Points, in no order, along strands that fork, close into loops and pass close to each other.
(in the rows, 128 means zero)
Two points are linked if the straight distance between their rows is under 54.4. Some points are linked to none.
taba: [181 137 103 118 106 131 161 201 105 126 118 112 159]
fid: [158 146 138 116 108 207 131 191  89 148 118 114 179]
Faz: [137 116  96 129 122 110  99 118 132 128 146 125 106]
Dufak: [115  96 135 143 123  66  86  86 134 135  91  96 102]
levol: [137 112 111 135 132  94 104 117 139 127 133 112 113]
kudaz: [ 91 115 147 111 121 127 103  77 148 135 111 177  97]
faro: [136  97 122 136 119  71  91 108 115 129  79  89 109]
Tigus: [143 118  68 142 144 144 153 152 144 112 212 129 142]
Kiba: [145 179 161 134 131 194 130 151  86 135 101 116 149]
nila: [105  97 128 124 127  93 127 113 169 134 168 125  98]
Kuv: [164  77  87 141 137  51 153 146 167 112 158  99 135]
Ralo: [ 80  99 129 116 130 119 159 124 169 128 194 153  94]
Butok: [178 127 117 107 100 136 132 191  97 136 104 105 145]
Did: [135 111 159 150 158  87 139 115 169 128 139 102 129]
Gifi: [100 107  88 133 140 152 170 147 166 119 233 137 128]
vod: [110 113  69 132 135 155 157 143 156 115 233 145 134]
gavaf: [156 109 137 116 100 104  96 147  93 137  61  84 118]
dad: [166 155 159 162 158  93 167 133 146 121  93 112 160]
Didez: [143 112  93 143 142 120 143 137 153 120 191 125 127]
fibev: [126 108 114 140 138 111 132 127 161 128 180 126 116]
lusub: [ 87 109 160 120 122 104 109  83 160 141 118 150  97]
Vif: [117 167 143 108 107 181  97 133  82 141 110 147 119]
duso: [ 94 125 137 109 123 145 108  80 135 136 118 195 106]
Kodel: [ 72  85 136 102 119 106 146 112 172 125 164 161  76]
Vum: [106 161 112 117 121 179 114 120 100 122 145 169 129]
gono: [136 124 137 141 140  92 103 105 133 129 112 112 116]
Suv: [ 89 160 163 132 138 178 128  82 132 130 115 200 127]
Pab: [144  91 148 147 149  48 129 104 157 124 100  84 134]
bako: [144 113 124 124 117  92  90 125 101 132  74  88 104]
gedo: [155  79 124 140 141  34 144 118 154 123 107  85 139]
vul: [143 159 175 143 149 114 107 108 113 133  74 110 122]
befe: [ 86 180 114 117 130 224 132 123  94 111 145 175 152]
Detuv: [121 133 105 100  96 146  86 129  88 135 123 138  97]
lazon: [ 93 118  89 103 125 168 122 115 132 121 174 199 125]
liniz: [165 182 141 158 140 157 198 162 119 118  90 110 176]
pase: [165 187 136 172 152 146 215 143 145 111  96 109 185]
zura: [166 177 146 150 145 168 168 157 106 121  96 114 162]
buti: [166 171 151 172 155 111 200 144 148 115  91 112 176]
kurid: [ 94 100 110 123 133 129 164 135 169 123 216 146 104]
Tasu: [106  87 165 135 146  60 131 101 169 131 128  82 108]
kib: [116 179 160 122 122 174 100 114  86 140 100 151 117]
lopog: [ 89 134  84 115 127 182 140 118 135 117 192 189 137]
zoke: [169 152 134 122 105 191 163 201  98 141 105 116 189]
Sogis: [142 148 117 108 103 211 120 182  78 139 144 121 164]
bomu: [116 166 161 125 121 152  92 102  99 141  86 139 109]
nafi: [125 134 110 119 114 122  92 112 109 133 127 135 102]
ziz: [ 92 103 158 130 126  82 108  88 164 138 118 120 102]
rol: [137 157 163 135 138 130  99 111 109 133  93 121 116]
futir: [164  86 109 142 141  39 158 135 162 114 127  92 141]
vozu: [156 178 158 143 141 179 155 156  92 126  95 110 155]
Gidob: [134 166 147 115 115 197 108 154  80 142 118 127 138]
paf: [ 98  85 147 139 126  66  96  79 146 136 102 101 100]
rig: [111  72 129 133 133  61 118 108 165 130 141  91 104]
saf: [149  67  87 137 135  54 136 140 167 118 168  95 120]
Bipu: [175 147 116 125 105 151 171 204 103 132 114 112 178]
Fis: [ 81 163  93 109 128 212 125 126 101 109 158 195 149]
nok: [119 150 124  94  97 175  89 141  79 141 120 146 113]
tob: [137  72 103 135 131  55 116 118 158 126 143  92 111]
gofo: [ 81  87 131 109 116  99 126 103 169 130 158 148  85]
Satu: [ 85 154  87 115 135 206 137 122 119 107 174 194 152]
vomuk: [154 132 161 144 148  91 117 108 130 127  87 101 129]
tused: [170 127 130 111 103 136 115 174  94 137  95 103 133]
mamo: [165 115 140 108  96 118 102 166  97 141  73  91 129]
Tozo: [157 140 163 154 158  85 136 116 142 125  93 106 141]
bil: [104 175 119 118 122 203 118 132  84 127 140 162 138]
pega: [126  96 179 145 154  54 130  92 162 136  98  83 129]
bopo: [100 141 106 109 123 166 113 104 118 124 151 191 121]
fumul: [ 98 134 115  98 119 164 102  95 113 124 123 202 108]

How many points has the smallest loop of links through each point below? Write none if it is on no loop.
pase: 15
Gifi: 10
Fis: 8
Vif: 12
tob: 9
mamo: none

A fork is a point with three links, a tip a point with one. Leave the first point through the second and follow the links. Name the first fork or tip that comes.
vozu / zura: vomuk
ziz / lusub: bopo
mamo / tused: Sogis
Faz / nafi: Vif
